A landscape with many valleys, sampled at points; each row gives a point and its height.
From any point a ball rolls to the lowest of the 3 points nearest to it. It stops when none of these is lower. Distance is the straight distance between rows; heights are no part of it.
tano (h 689): [ 17 -17  -2   4  -6 -18 -14  24]
fifik (h 582): [  8   6   6  16  -9  -7  15 -20]
Zaz (h 309): [-12  -5  21  -1 -15  -1   7 -44]
fir (h 184): [  5   9 -18   2   4   3  -1  15]
lela (h 205): [  5   1  12 -16   9   5 -29  42]
muga (h 122): [ 6 24 -9  5 -5  4 11 24]
tubu (h 251): [-12 -19  16   3  -9  -3   4 -55]
bofe (h 357): [ -8 -15  -6 -23  23  16 -32  40]
gure (h 604): [ 19  -9  -5   5  -8 -12  -6  26]
naza (h 224): [ -6  -7 -14 -15  24  17 -16  40]
fud (h 229): [  9  10 -12  13  -3   1  13  -8]
Ridi (h 142): [ -8  20 -20  -5  18  14  12  26]
tifi (h 49): [  0   2 -27  -4  14   6  -7  24]
rusig (h 187): [ -1   2   2 -16  17  14 -27  40]
Luv (h 326): [-5 22 -7  7 -3 10 16 -7]
femi (h 531): [  3 -15  -6  12  -3  -8   8 -39]
nim (h 289): [  2  -9  -5 -18  13   8 -30  36]
zuge (h 373): [ -6  17  -3   7  -4   5  14 -29]
Zati (h 443): [-15  21   5  -7  -2  19   8 -34]
zura (h 168): [  1   5  -7 -11  10   7 -14  41]
bulo (h 177): [-15   8 -22  -9  25  20   9  28]
Pon (h 561): [  8 -18   2  20  -4 -21  15 -30]
pag (h 169): [ -5   7  -9 -14  19  11 -10  45]
kanep (h 258): [ -6  -7  17 -24  25  14 -42  36]
bamu (h 437): [ -1  21   8   9 -13   1  21 -21]
mabo (h 231): [ 13   4 -12  11  -5  -5   6  15]
bobok (h 119): [ -4  13 -27  -4  14  14   8  14]
ren (h 199): [-14 -10  22 -12 -14   5  -5 -49]
zitas (h 144): [  9   4  -1  -3   0  -3 -14  42]
gipo (h 684): [ 18 -18  -1  18  -8 -29   6   8]
Rodim (h 186): [  6   0 -10  -8   7   0 -16  36]
duso (h 249): [-15 -13  44  -9 -25  -7   3 -42]
kopev (h 409): [ -7   9   1   2  -6  10  12 -35]
Zepu (h 399): [ 12 -11  -9  -9   4  -8 -27  33]
boted (h 549): [ 15 -14 -10  17  -7 -14   8  -9]
gav (h 382): [  7  -2 -18  10   0  -6   6  -6]
tafim (h 102): [-19   3  28 -19 -15  12  -4 -40]
sakef (h 421): [ 18  -5 -18   6   1  -6  -4   9]
bato (h 592): [ -4  -5  30  13 -15 -20  21 -36]
nedof (h 292): [ 10 -12   9 -13   3  -5 -31  34]
roz (h 602): [  0 -22  19  27  -1 -35  22 -30]
logik (h 550): [  7  -6   0  13 -10  -9  14 -31]
sem (h 55): [-19  -7  52  -5 -27 -11   8 -35]
kov (h 464): [ -1  -7  15  12  -8 -12  13 -38]
Nud (h 521): [  2  -7   0  14  -3  -7   9 -41]
sut (h 72): [  8  21  -5  14 -10  -2  16   8]
pog (h 662): [ 11  -7  -2  19  -7 -20  14  -8]
mos (h 129): [ -6  15 -23  -1  14  14  10  16]
gosor (h 244): [-22  -5  39 -19 -26   0  -3 -39]
roril (h 470): [  8  -9 -27   8   7   2   1  -6]
gek (h 162): [  1  13  -2 -15   6  10 -10  46]
tiviz (h 461): [-16  25 -12  -5  13  26  12 -20]

For each start below, name the point where the ball stops.
tano => zitas
Zaz => tafim
kopev => sut
tubu => tafim

Call two points neighbours if one is among the 3 nearest of the other. Go from one point of each pair to the other, from neighbour to neighbour, staying as low as possible. Name the highest point that can't be avoided.
tafim / sem => gosor
tafim / tifi => fifik
sut / tifi => fir
